Each row is a point on a landscape with many valleys, with its height.
A ball rolls from a point to the lowest of its 3 nearest points, and stops where none of them is lower. Distance is the straight distance between rows; heights are no part of it.
(1206) height 113: [114 118  76  71 173 105 177  98  95  99  71 123 165 126 163 112  96 132
 136  69 131 175 110 130 118 115 107 145 129 111  95 100  87 124 171 150
 150 121  83]
(1178) height 589: [137 154 202  96 141 113 123 101  95 131 157 183  99 168 128 165  97 127
 140 172 153 105 115 135 116 166 135 123 129 122 129 170 133 121  98 127
  52 136  97]
(200) height 397: [143 154 134 179 148 155 119 137 131 138 172 133 140 130 162 120 142 150
 129 153 132 118 149 138 128 124 159 136 135 145 146 126 116 116 113 135
 127 130 132]
(220) height 385: [105 120  63 174 107 193 147 161 119 114  70 124 188  89 174 114 162 128
 117 109 109 148 116 147  96  71 127 173 162 115  90  99 122 133 167 137
 180 111 127]
(1406) height 257: [138 119 175 152 130 161 128 111 134 104 222 150 113 143 120 125 122 137
  86 192 146 135 149 156 108 139 153 145 140 168 165 183 160 121 122 121
 125 139 150]
(1226) height 60: [137 148 193 141 133 115 126  94 105 100 188 167  82 136 142 104 119 144
  87 159 140 129  96 119 137 133 104 160 122 160 174 151 183  90 121 121
  69 146  99]
(1266) height 233: [154 134 140 155 117 145 120 131 165 140 186 132 124 151 120 137 128 128
 115 164 143 128 183 138 115 151 163 136 116 161 160 148 128 135 118 125
 131 153 138]
(1445) height 731: [135 119 197  79 106 141 115  89  96 120 195 164  93 170  72 146  91  90
 146 214 149 114 156 148  59 134 150 136 112 151 153 175 141 140 105 135
  71 137 132]
(1348) height 611: [136 140 131  90 162 106 109 115 101 136 104 150 147 138 185 140 117 145
 172 121 126 107 127 125 123 153 144 107 158 123  94 134  91  97 125 132
  97 101 124]
(1149) height 583: [ 97  93  81 142  61 133  89 134 178 160  98  84 139 120 121 163 134 105
 115  81 139 108 136  91 159 163  96  94 130 114 123  97 126 114 127 118
 132 140 171]
(1447) height 619: [143 172 192 111 170  80 164 123 110 104 151 147  96 147 133  72 139 149
 111 139 129 141  93 126 152 106 118 163  90 142 160 126 152  86 128 114
 102 131  90]
(1499) height 502: [128 133  89 165 184 154 139 145  82 105 108 117 128 109 165  81 161 144
 110 100  81 146  74 129 124  98 123 159 122 133 131  76 103 158 149 169
 165 103  75]
(974) height 555: [151 148 102 171 106 163 141 198 197 136  72 125 133 130  78 134 192 134
 123  91 108 128  93 122 200 119 102 109 139 105 110 122 154 143 137 100
 190 108 119]
(59) height 226: [139 159 153  97 174  66 160 125  83 105 119 139 140 151 142 122 120 155
 156 101 147 142 116 120 142 139 127 148 109 136 117 107  92 101 131 127
 113 105  74]
(194) height 531: [131 163 197  90 162  76 165 105  89 112 152 163 118 164 117 138 111 144
 126 130 164 135 111 112 160 138 100 136 102 114 143 162 145 114 106 121
  73 128  94]
(1161) height 503: [122 148 207  97 138 120 135  91  86 122 170 178  82 168  99 158  83 121
 130 182 162 103 109 129 105 160 110 135 117 128 134 181 150 119  93 129
  61 141 109]
(906) height 413: [114 134  85 169 112 175 126 148 139 120 107 116 179  96 182 107 155 139
 136 122 102 133 126 145 116 105 128 140 139 135  99  81 101 127 146 141
 166 113 129]
(989) height 217: [162 118 156 172 133 153 126 129 154 133 205 134 129 153  99 121 137 133
  82 170 133 118 178 141 140 138 149 131 126 152 148 175 162 141 114 108
 151 167 149]
(519) height 655: [143  86  93 133 105 120  71 104 171 154 142 110 115 156  91 164  97  87
 126 129 136 119 176 109 128 166 148 100 117 135 152 108 114 145 112 149
 110 159 145]
(11) height 463: [159  89 118 147 114 144 116 102 172 115 159 138 117 162  32 161 123 119
 106 128 120  94 168 122 142 176 132 115 148 162 159 179 155 186 115 123
 167 180 142]
(281) height 551: [138  89 101 159 114 130  91 108 174 133 147 131 119 166  52 173 109  98
 111 117 128 111 175 111 142 177 147 123 132 145 150 151 138 164  99 143
 134 173 134]
(1188) height 410: [144 102 149  86 110 137  99  97 127 146 196 140 107 176  70 151 100  76
 142 189 135 100 185 137  86 140 157 129 121 149 159 134 133 159 118 138
 110 150 138]
(535) height 453: [113 180 187  90 171  45 156  94  81 131 148 150 124 158 108 171  93 145
 143 126 183 133 127 109 145 157 115 133 100 112 129 147 113 112 103 133
  85 112  82]
(106) height 374: [128 132 218  80 112 136 128  84  75  95 176 181  88 167  95 162  80 114
 124 192 152 108 118 136  87 148 107 135 128 137 138 198 154 132 100 133
  73 145 128]
(1065) height 328: [137  96 169 102 104 135 120  99 143 107 221 132 107 161  54 145 114 103
  96 181 140 113 197 148  94 131 140 158 117 187 181 174 153 144 115 128
 137 151 141]
(633) height 637: [119 103  92 180  92 139  93 134 192 153  96 112 143 140  91 162 139 113
 104  75 133 117 146 101 176 182 115 101 138 117 130 129 129 134 117 130
 142 158 150]
(1190) height 402: [143 152 147 169 168 148 124 123 105 125 173 139 126 122 170 105 142 155
 107 149 129 109 112 131 147 149 129 145 120 160 148 119 123 113 104 138
 103 114 119]
(144) height 487: [161  81 125  69 112  85  57  96 156 167 134 122  85 160  85 165  75  58
 166 161 137 112 160 132  95 149 153  93 121 107 126 124 129 145 126 146
  77 140 146]
(620) height 352: [117  99  97  72  91 118 140 126 121 124  45 106 157  95 204 125 115 129
 177 105 112 118 124 131  89  88 132 101 152 133  79 118 102 101 163 111
 133 134 158]
(17) height 718: [117  74  87 149 100 132  66 100 174 135 119 124 125 133  61 190 112  94
 113 110 119 117 165 108 137 210 132  99 174 125 127 161 137 167  86 141
 124 159 147]
(610) height 782: [114  66 100  79  87  72  44  82 154 177  88 103  75  96 110 161  96  79
 128 121 116 107 138 101 120 160 120  84 138  98 134 115 150 139 124 141
  76 143 184]
(1011) height 373: [110 119  90  71 154 110 153  97  91 107  66 127 154 111 182 139  80 157
 163  77 130 128 120 121 110 130 114 126 152 135  80 133 100 111 162 137
 119 105  95]
(203) height 46: [155 142 155 126 178  98 184 164  83 101 143 121 110 126 135  34 158 163
 119 133 109 162  69 144 126  67 147 169 100 134 154  95 108 126 155 126
 161 108  84]
(819) height 247: [138 180 172  99 189  67 179 123  79  97 135 137 144 158 113  91 126 150
 139 112 143 150 125 132 148 119 123 137  99 132 140 123 106  99 135 118
 122 112  70]
(1244) height 236: [156 134 121 191 139 144 121 165 177 158 141 128 156 126 116 144 160 141
 127 131 137 113 167 143 147 152 140 111 121 136 140 132 127 128 129 119
 164 143 140]
(729) height 386: [112 133 210 103 111 136 131  78  93 104 192 195  67 161 104 141 105 126
  92 177 146 133 115 138 105 145 107 166 118 150 164 188 196 114 125 139
  66 141 121]
(457) height 477: [ 88 116 101  98  49 169 201 133 144 130  44  82 157 104 163 108 130 113
 126 112 120 132 100 131  62  42  99 141 130 106  91  78 138 166 148  97
 160 178 177]
(417) height 636: [143  88 113 174 118 156  98 114 191 126 111 134 129 165  53 177 118 120
 107  93 123 110 144 120 156 191 125 104 150 137 128 165 144 182 103 126
 140 172 139]
(390) height 29: [148 157 151 126 181  98 159 136  81 102 113 146 114 152 151  77 142 152
 129 116 111 127  95 136 132 118 130 144 105 148 146  95 100 121 139 138
 122 114  70]
(1064) height 741: [126 155  71 174 106 192 167 228 150 107  74  96 156  88 117 113 178 129
 123  86  83 172 110 174 157  74 113 135 152 101  80 146 151 196 160 104
 230  72 107]
(1186) height 588: [127 146 117 176 161 142 128 131  95 123 131 128 138 105 176 103 156 163
 120 119  97 122  96 129 133 114 133 151 144 148 139  84 101 122 130 151
 133  95  94]
(889) height 331: [147 114 136  61 119  87  77 118 132 156 129 139 107 163 116 167  81  76
 192 162 139 125 164 137 108 142 159  73 118  92 121 146 127 128 122 137
  74 144 146]
(918) height 468: [157 150 176 137 178  92 135 126 111 117 174 138  86 117 150  53 153 155
  87 151 126 146  72 124 154  93 122 155  93 154 179 119 167  83 125 122
 110 119 106]
(1324) height 322: [116 120 188 106  98 167 122  89 102  93 214 173  93 151  92 129 110 113
  91 197 149 116 145 150  84 124 142 157 128 178 169 192 187 111 135 139
  90 123 143]
(938) height 43: [107 108  61 158 139 191 154 135 114 112  65 126 150  95 186 105 143 129
 111 106  79 157 101 160  94  82 106 157 161 112  88  82 119 159 169 162
 156 123 105]
(1397) height 620: [138 160 198 108 155 111 131 103  90 131 157 174 101 159 125 146 103 148
 141 143 149 110 108 126 137 163 102 116 129 118 133 151 129 124  92 125
  67 134 105]
(166) height 613: [129 152 115  84 170  98 165 103  82 108  99 137 153 146 168 118 121 158
 143  88 125 131 113 118 135 137 112 131 143 139 109 103  91 112 136 140
 118 106  69]
(429) height 484: [119 154  80 179 127 177 144 200 155 118  99 106 175  92 141 119 191 142
 130  95  95 144 131 148 144  88 133 145 143 103  95 115 115 127 152 109
 212  85 130]
(1070) height 775: [129  77  91 165  76 172  83 118 177 116  89 137 126 139  52 186 123 100
 112 108 108  91 142 117 139 199 137  91 175 112  85 190 127 166  98 122
 129 159 159]
(63) height 355: [100 115  83 129  86 213 153 143 131 118  52 107 169  90 169 117 144 122
 129 110 111 153 106 155  86  65 102 171 159 115  72  92 130 148 156 146
 170 131 150]
(541) height 324: [156 166 165 103 188  74 205 132  83  85 124 137 133 155 134  72 141 153
 130 126 127 161 107 144 133  93 144 161  95 127 127 123  96 119 142 121
 148 106  75]
(820) height 494: [128  93  78 107 177 149 161 114 103  95  68 130 144 113 165 102 122 144
 119  84  97 162  89 148 109 102  93 154 142 128  97  79 105 144 170 159
 151 122  72]
(238) height 417: [139 113  86  83 187 113 190 139  90  91  81 123 155 128 144  89  95 131
 131  70 117 189 118 147 111 101 114 152 126 108  91  87 104 125 186 147
 161 124  56]
(692) height 301: [138 145 153 145 121 146 115 119 137 138 176 149 122 148 140 136 125 126
 134 173 138 123 166 147 110 143 164 127 124 147 149 141 119 127 105 127
  92 151 133]
(1001) height 471: [147 113 149  72 114  93  95 128 129 169 118 135 111 144 136 159  91  97
 195 151 141 116 166 139 116 145 164  80 125 103 112 138 108 121 124 131
  85 122 148]
(97) height 465: [127 164 102 200 164 177 154 206 135 121 140 106 147  75 126 111 183 161
 116 125  80 141 101 140 159 103 143 127 150 115 100 133 113 175 123 113
 217  72 108]
(60) height 346: [ 99 163 186  89 167  66 124  98  87 141 159 158 114 141  87 219  75 117
 148 153 184 142 129 107 105 171 125 105 113  75 115 186 121 142  84 140
  69 106 115]
(46) height 582: [129  89 103  90 115 107  63  82 158 151 146 116 100 154  78 167  83  80
 136 158 136 118 155 116 102 165 146  98 121 124 157 116 127 156 104 145
 100 168 139]
(693) height 527: [127 143  82 180  99 158 128 190 179 134  88 109 167 121 104 125 180 131
 121  81 118 141 138 125 180 121 110 119 129 100  98  94 134 130 149 108
 192 113 132]
(1415) height 450: [161 151 105 195 139 161 129 194 180 139 111 122 149 127 108 124 181 155
 135 111 116 124 131 139 185 133 125  99 137 114 122 115 130 142 133 109
 199 129 122]
(964) height 664: [143 135 192 106 136 128 123  89 106 129 177 163 100 160 121 146 100 104
 145 193 152 116 143 153 102 157 148 127 143 129 133 166 131 137 112 136
  60 139 133]
(325) height 510: [114  91  85 112  61 115  84 126 175 163  97 105 121 114 123 171 117  98
 135 108 139 116 142 100 143 140 130 100 109 117 127  91 113 120 130 141
 109 141 182]
(1240) height 519: [ 82 132  82 149  59 149 151 161 173 132  58  74 161  98 126 132 157 124
 127  77 125 126 135 104 135  90  78 137 104 108 101  76 136 131 147 108
 182 120 154]
(1006) height 508: [126 100  91 157 100 137  94 139 190 165 112 122 144 135 104 160 133 124
 121 102 140 118 163 109 161 157 137 105 110 116 145 104 123 120 124 132
 133 157 151]
(145) height 513: [130 120 107 129  95 139  87 145 150 156 111 120 146 143 170 141 135 120
 165 131 137 122 157 133 133 128 162 109 117 122 125  91 102  91 123 140
 112 135 154]
(852) height 441: [150 147 150 192 166 134 131 110 132 116 200 146 102  84 150  91 147 169
  54 154 130 132  95 114 152 123 130 146 144 162 162 153 161 109 107 113
 131 103 131]
(346) height 556: [162 149 174 103 192  91 213 177  63  77 128 121 110 137 136  44 145 159
 121 137 113 162  97 154 113  74 153 171 108 122 130 141 117 111 154 111
 159  97  81]
(241) height 469: [129  93 116  61  98  68  72 129 167 177  93 122 100 126 140 143 101  99
 183 108 132 123 151 130 120 129 148  69 121 107 118 125 133 104 145 124
  93 129 175]
(175) height 300: [121 102 107  58  84  90 111 127 147 155  71 113 121 108 167 132 116 118
 179 105 117 116 135 114 122 116 135  81 129 110  96 113 113  98 144 114
 117 135 177]
(201) height 610: [107 130  68 195 163 181 143 169  98 105 121 106 134  78 161  96 166 142
 109 104  80 153  89 153 123 105 122 167 147 115 116 103 121 177 146 148
 202  84  98]
(1279) height 143: [164 124 132 178 134 144 121 159 182 138 172 131 136 160 105 133 149 142
 122 142 137 122 171 142 153 141 157 125 130 145 135 147 129 135 103 114
 168 171 150]
(229) height 721: [147 124 196  69 121 123 111  99  93 137 177 164  97 177 105 162  75  96
 158 194 154 107 141 151  87 148 142 108 136 118 132 167 130 142  95 125
  65 127 125]
(1372) height 547: [106 144  80 165  86 197 168 199 164 109  66  85 171  95 115 109 178 110
 120  88  99 171 122 147 150  74  93 138 150  95  89 125 150 178 169  95
 215  91 126]
(1335) height 234: [126 149 165  67 148  72 102 115 108 156 142 160 107 138 103 191  69 104
 172 153 166 145 152 127 100 158 151  84 137  75  95 197 108 142 105 129
  79  96 143]
(1099) height 253: [101 102  85  90 108 158 166 114 107  99  37 120 166 101 196 120 106 143
 154  96 108 128 107 157  86  88 104 145 162 124  53 101 108 118 152 124
 151 132 155]
(521) height 726: [139 111  93 180 101 157 102 159 189 135  84 142 138 144  79 156 132 130
 117  79 122 105 132 117 190 191 109  97 142 115 119 141 140 144 111 119
 148 155 125]
(941) height 524: [115 167 173  82 182  60 159  97  89 118 131 145 135 154 129 144 101 151
 152 110 164 129 128 113 154 148 110 119 111 120 118 138 103 105 113 127
 100 118  76]
(597) height 47: [107 111  94  90  73 113 117 135 154 153  67  88 143 105 171 137 132 116
 174 101 128 107 139 123 118  96 126 105 120 131 108  78 107  94 150 122
 135 154 181]
(1196) height 384: [139 135 122 152 196 115 158 148  89 106 156 112  98  93 148  45 167 166
 111 137  94 138  76 132 137  90 116 160  99 156 170  95 117 134 140 139
 160 105  87]
(1238) height 367: [118  91  84 106 107 191 196 111 118 114  37 126 140  94 202  99 100 119
 112  96 102 155  84 138  74  81  89 146 166  96  61 102 127 158 159 135
 155 163 151]
(1320) height 421: [155 152 148 198 160 154 128 138 151 120 187 134 136 109 149 108 142 157
  95 168 126 114 134 132 140 137 143 142 136 147 151 166 137 126 105 114
 142 140 147]
(808) height 470: [ 73 110  80 125  56 124 105 105 169 155  79  69 134  89 138 155 134 125
 127  90 134 101 119  81 145 132  90  96 124 113 126  77 127 109 126 110
 127 143 188]
(1306) height 172: [110 143  75 175  84 181 146 205 172 133  62  99 167  91 119 122 179 117
 134  94 101 151 136 147 160  71 109 133 133 101  90 104 132 141 155 107
 203 100 132]
(1023) height 370: [143 113 100 183 117 142 108 156 185 146 114 107 153 143  98 140 154 123
 127 103 137 123 168 112 166 155 136 113 113 125 133 122 119 127 121 129
 158 156 141]
(639) height 748: [155 168 190 108 175  88 182 141 100  90 141 135 118 154 125  50 158 157
 122 129 118 145  93 127 151  84 130 165  93 150 160 108 122  95 138 106
 125  99  87]
(1449) height 606: [143 159 130 100 193  97 167 117  78  94 108 134 141 159 155  90 128 156
 141  90 113 143 111 129 141 100 125 149 119 130 129  95 102 121 155 137
 124 116  67]
(1313) height 695: [ 89  79  78 148  61 120  71 103 174 162  99  94 122  90 111 181 117  95
 107 100 141 107 143  78 142 195 111 101 145  95 111 134 136 140 113 128
 108 143 189]
(217) height 194: [121 112  88 115  99 160 123 119 119 124  72 127 167 110 183 120 134 126
 160 106 108 123 136 141 104  92 141 127 139 123  88  91  93  98 158 135
 127 117 146]
(223) height 329: [128 102  98 106  80 113 103 135 155 170  89 111 146 124 146 142 130 119
 167 121 142 109 140 103 128 118 136  99 125 124 125  77 116 104 140 133
 113 140 166]
(1248) height 293: [133 109 172 120  98 152 124 100 138  95 220 150 113 139  71 135 119 117
  89 183 132 124 173 156 100 124 138 156 137 200 173 204 179 128 139 110
 146 151 155]
(115) height 789: [102  81  97  79  78  84  70 108 155 184  72 102  87 104 127 160 100  92
 141 123 115 103 124 103 134 160 118  73 131 106 123  95 135 118 137 125
  80 152 187]
(675) height 701: [139 133 182 110 121 153 121  93 112 114 202 155 106 163 116 140 101 109
 132 199 145 113 151 140  87 147 154 132 131 151 163 169 152 129 104 127
  64 144 134]
(309) height 433: [151 147 134 208 169 167 140 158 153 140 171 129 141 100 144 113 177 163
  96 155 111 118 127 140 160 140 143 127 144 136 121 166 130 144 105  96
 173 117 138]
(1389) height 633: [126  92  91 154  99 135  84 117 182 141 118 115 132 139  73 175 113 109
 117 106 138 109 161 100 147 189 129 111 129 126 143 125 125 145 115 143
 128 162 146]
(269) height 327: [156 109 129 134 115 128  99 110 148 147 179 120 118 172  86 145 112  93
 144 170 144 113 188 133 102 145 167 123 110 144 168 129 126 145 111 139
 112 170 135]
(442) height 751: [ 94  63  82 112  68 109  56  94 163 176 100 104 103  90 115 177 108  80
 105 122 117 108 129  97 114 177 125  93 157  99 130 116 138 132 116 143
  83 146 201]
(1553) height 422: [135 133 116 177 190 127 165 147  86 115 147 104 111 114 139  61 162 155
 108 127  84 138  67 134 133  83 119 158 114 138 155  78 108 149 131 152
 165  94  85]
(902) height 424: [145 145 140 169 187 107 141 147 106 125 177 113  92  78 150  51 162 163
  77 139 109 139  52 115 161  91 129 165 101 168 182 107 148 123 132 118
 156 100 123]
(967) height 382: [150 104 135 142 114 140 106 106 150 119 196 135 134 162  46 141 106 104
 107 146 149 104 192 134 122 152 142 137 119 173 174 165 141 163 117 126
 152 180 136]
(1535) height 563: [120 142  88 191 167 167 137 151  92 121 124 117 143  98 170  92 173 156
 116 107  98 128  88 133 122  98 128 153 140 131 130  92 101 144 139 157
 155 102  99]
(233) height 651: [137 134  91 175 106 161 121 179 185 136  69 115 165 132  93 141 172 133
 122  64 117 127 131 111 187 155  94 111 131 118 114 117 141 140 138 107
 168 140 128]
(578) height 290: [133 110 179 126 113 163 106  92 114  94 223 167 101 135 109 134 114 111
  95 187 150 130 142 145  88 132 138 158 138 190 165 213 187 106 125 132
 117 133 141]
(1390) height 249: [ 91  99  94  79  54  88 131 133 152 158  47  76 131  97 162 138 132 122
 161 106 117  98 107 115 106 100 112  89 120 122 120  87 122 119 155 103
 132 163 190]
(82) height 369: [151 107 159 122 115 139 112 101 132 124 204 137 113 172  76 141 102  91
 124 189 149 114 191 148  86 146 154 131 117 159 175 161 141 145 109 147
 112 167 152]
(796) height 418: [ 83 107  83 112  57 165 142 139 146 134  51  82 166  98 155 118 149 122
 139  94 116 126 118 123 101  77 100 134 116 126  92  65 130 111 155 113
 166 133 174]
(769) height 607: [142 129 140  88 123 123  93 119 117 160 118 142 133 156 170 138 111 126
 185 137 144 119 157 140 122 149 151  98 139 115 118 130 102 102 123 135
  86 133 133]
(592) height 736: [134 163 157  94 162 112 123 104  89 140 130 151 133 161 151 161 103 147
 171 141 145 121 138 133 136 161 135 105 135 109 114 154 109 115 106 130
  69 119 109]
(763) height 321: [ 81 128  77 148  66 217 199 166 150 123  65  83 181  97 133 104 159 103
  96 103 110 168 124 153  90  45  80 174 126  90  77 105 156 173 174 109
 182 133 143]
(575) height 338: [ 85 105  87 101  47 114 152 110 145 145  45  64 136  93 162 130 134 117
 138  98 122  94 119 108  92  73  93 116 123 115 109  83 136 133 147 102
 147 171 187]
(1100) height 474: [142 155 171 143 170 118 147 113  98 124 165 146 106 142 155  78 143 163
 117 144 130 107  90 123 144 137 112 155 120 159 161 108 131 115 113 140
  88 120  91]
(1402) height 344: [117 133 181 142 115 152 106  97 109  82 213 181  99 118 109 114 107 130
  66 167 133 146 106 125 113 136 121 167 139 184 170 190 217 110 134 143
  95 138 116]
(1216) height 767: [101 157 123  65 185  57 172 111  81 107 124 121 183 139 132 128  98 147
 152  95 150 161 136 120 129 109 129 142 103 118 116  95 100 105 152 142
 132 106  64]
(598) height 634: [143 125 123 139 113 126  94 134 151 173 144 116 130 154 129 138 112 112
 159 151 149 107 164 136 122 143 165 110 117 132 142 108 118 117 115 147
 106 155 143]
(221) height 366: [139 131 166  62 135  82 103 112 102 159 143 158 106 148 118 164  86  96
 179 158 157 126 160 135 104 160 154  86 138  99 115 166 117 134 111 134
  81 117 140]
(1425) height 347: [160 124 108 188 133 146 127 175 192 142 117 130 143 136  81 128 158 131
 124 103 125 116 141 124 181 159 124  99 122 127 145 135 144 145 118 116
 177 160 132]
(411) height 719: [135 153 115  67 200  86 202 140  86  79 120 114 172 139 143  97 117 134
 131  91 146 178 129 140 117 100 140 163 115 114 106 112  94 122 172 137
 154 109  58]
(86) height 235: [126 145 211 125 139 122 138  93  93 105 171 182  81 149 121 129 104 132
  95 156 150 129  94 134 137 139 109 153 119 155 163 158 180  97 116 138
  61 141 101]
(24) height 446: [125 139  97 187 180 146 143 150  94 114 160  98 112  73 144  67 170 157
  97 117  89 155  73 135 143  88 135 158  97 143 161  91 118 180 139 149
 188  77  87]
(1251) height 528: [ 93 139  61 181  90 217 162 191 138 115  80  98 154  72 138 114 168 123
  95  98  93 184 118 177 119  65 101 167 148 101  77 120 144 170 174 138
 202  97 130]
(878) height 434: [113 140 209  73 144 103 121  99  88 134 161 167  94 161  69 192  72  96
 141 185 173 124 130 135  75 165 129 107 137  90 103 214 129 144  85 127
  91 118 125]
(826) height 504: [131 140 125 143 142 142 112 130 101 128 115 143 152 131 185 118 135 150
 154 133 119 115 135 139 128 134 147 124 144 135 120 113 100 113 130 144
 114 111 112]
(465) height 737: [117  87  88 181  76 160 102 143 190 137  79 136 137 140  83 172 146 109
 106  87 127 103 139  90 180 200 118  94 144 107 101 153 150 147  99 116
 125 152 150]
(645) height 705: [ 93 147 121  70 162  71 133 101  87 133 109 149 156 125 157 169  90 146
 173 102 144 120 131 116 133 152 116 112 134 115  92 145  86 113 135 143
 107  84  99]
(1427) height 423: [130 158 128 198 162 149 135 136 124 125 179 134 149 106 170  95 164 172
 106 151 112 110 124 122 138 135 142 143 154 141 143 123 108 137 112 123
 141 108 139]
(1311) height 452: [ 65  95 106  99  49  84  95 120 130 168  78  65  95  67 144 159 136 108
 112 109 114  79  96  84 112 144 107  82 148  93 129 105 131 150 121  97
  94 157 213]
(1343) height 432: [135 148 129 207 179 136 145 137 116 124 183 116 111  83 156  90 158 175
  71 133  93 132 103 120 158 122 124 159 133 149 161 126 135 139 116 122
 160  90 120]
(721) height 445: [143 162 117 203 151 158 138 167 138 129 151 117 154  81 150 106 179 165
 114 122 105 121 120 134 155 118 141 137 147 122 127 137 113 142 119 109
 193  92 127]
(69) height 451: [136 155 107 197 153 174 127 168 129 141 141 122 162 103 156 117 158 155
 118 134 111 124 136 134 136 131 155 140 149 134 120 119 104 126 123 132
 174 111 129]
(939) height 359: [144 147 158 165 146 146 127 109 123 143 197 155 120 142 148 110 139 155
 119 175 130 112 143 133 116 153 146 133 137 157 156 141 138 113 109 131
  92 130 137]
(1428) height 160: [153 118 142  44 131  69  76 117 139 162 131 149  89 155  93 153  78  66
 183 166 145 124 162 140 101 145 162  82 128  84 119 157 127 141 120 117
  90 119 144]
(801) height 679: [133 158 155  84 162  99 141 111  90 133 117 155 140 141 161 148 106 157
 163 106 131 114 122 108 138 154 118 109 142 122 106 132  90  98 127 137
  89 103  86]
(1377) height 340: [145 149 176 137 154 101 122 129 135 100 183 148  75 118 139  67 122 131
  83 155 145 171  82 113 155  93 119 159  98 179 179 141 209  71 120 116
 107 123 121]
(1258) height 541: [156 140 168 132 166 102 139 158 118 113 171 120  70  99 141  31 149 153
  86 151 133 181  51 118 155  65 154 163  75 166 177 122 182  72 130 111
 127  96 122]
(1010) height 656: [117 129  88 166  94 150 105 168 179 145  92 103 166 108 131 144 161 128
 141  85 128 129 160 119 144 108 125 120 119 111 116  82 107 104 147 121
 167 118 153]
(1442) height 416: [ 77 121  75 138  52 179 168 164 160 132  56  78 178  91 129 119 162 114
 110  93 119 152 120 136 115  72  89 167 127 113  87  85 146 142 173 102
 192 128 163]
(464) height 625: [ 91 158 127  75 183  59 146 104  75 115 129 129 163 147 128 157  95 136
 155 105 164 163 125 104 134 129 123 142 106 122 109 123  98  97 130 136
 107  93  85]
(226) height 691: [134 148 175 118 151 126 129  99  88 129 151 167 117 144 163 125 118 145
 147 158 131 104 128 124 132 155 142 115 145 128 137 132 119 107  93 148
  74 134 104]
(110) height 568: [167 159 176 123 173  91 160 152  94  87 162 124  93 113 143  36 151 153
 104 138 111 165  73 131 151  74 128 159  91 154 182 122 140  97 134 114
 132  95  99]
(90) height 368: [122 133  87 138 123 160 109 141 109 122  89 133 161 119 189 117 153 142
 149 121 109 125 129 127 120 109 142 132 155 132 101  91  92 112 142 140
 139 121 136]
(267) height 609: [152 142 165 127 166 105 172 157  84  94 157 102  80  96 147  14 164 157
 102 157 100 177  45 142 151  47 147 169  70 153 161 113 140 105 136 108
 146  84 108]
(1117) height 49: [126 123 220  62 110 127 130  76  76 104 181 182  83 172  61 173  87  89
 135 197 157 116 125 148  61 134 111 125 139 111 119 203 143 148 101 129
  72 124 124]
(412) height 622: [160  96 110 151 122 127  97 121 176 145 165 114 126 140  85 161 119 106
 119 129 151 118 187 114 138 164 142 122 133 137 159 126 125 133 105 153
 134 169 142]
(462) height 380: [ 82  88  82  96  56  95  92 110 152 166  59  77 106  82 137 143 132 110
 128  93 125  93 114  76 126 131 101  87 122 114 134  76 133 115 140 116
 111 154 196]
(1321) height 533: [121 123  80 169  92 136 102 162 187 142  92 115 159 131  96 145 146 124
 127  74 131 121 141 107 193 150 107 108 122 114 116 107 121 113 117 119
 157 143 142]
(1078) height 411: [ 98 171 167  78 163  44 130  94  80 145 147 133 126 144 104 184 103 143
 159 122 181 155 137  93 132 151 107 113  87  97 132 152 113 112 102 138
  89 100  90]
(1013) height 666: [122 139 139  78 141  95 116 109  99 137 104 143 135 130 175 163  87 125
 190 118 140 125 147 128 129 150 145  83 145 101  93 158  92 102 118 119
 101  96 129]

For each start below, name the point where the ball stops.
(229) => (1117)
(964) => (1117)
(1535) => (203)
(967) => (1279)
(1348) => (1428)
(519) => (1279)
(1389) => (1279)
(1186) => (203)
(226) => (1117)
(442) => (597)
(1013) => (1428)
(852) => (1279)
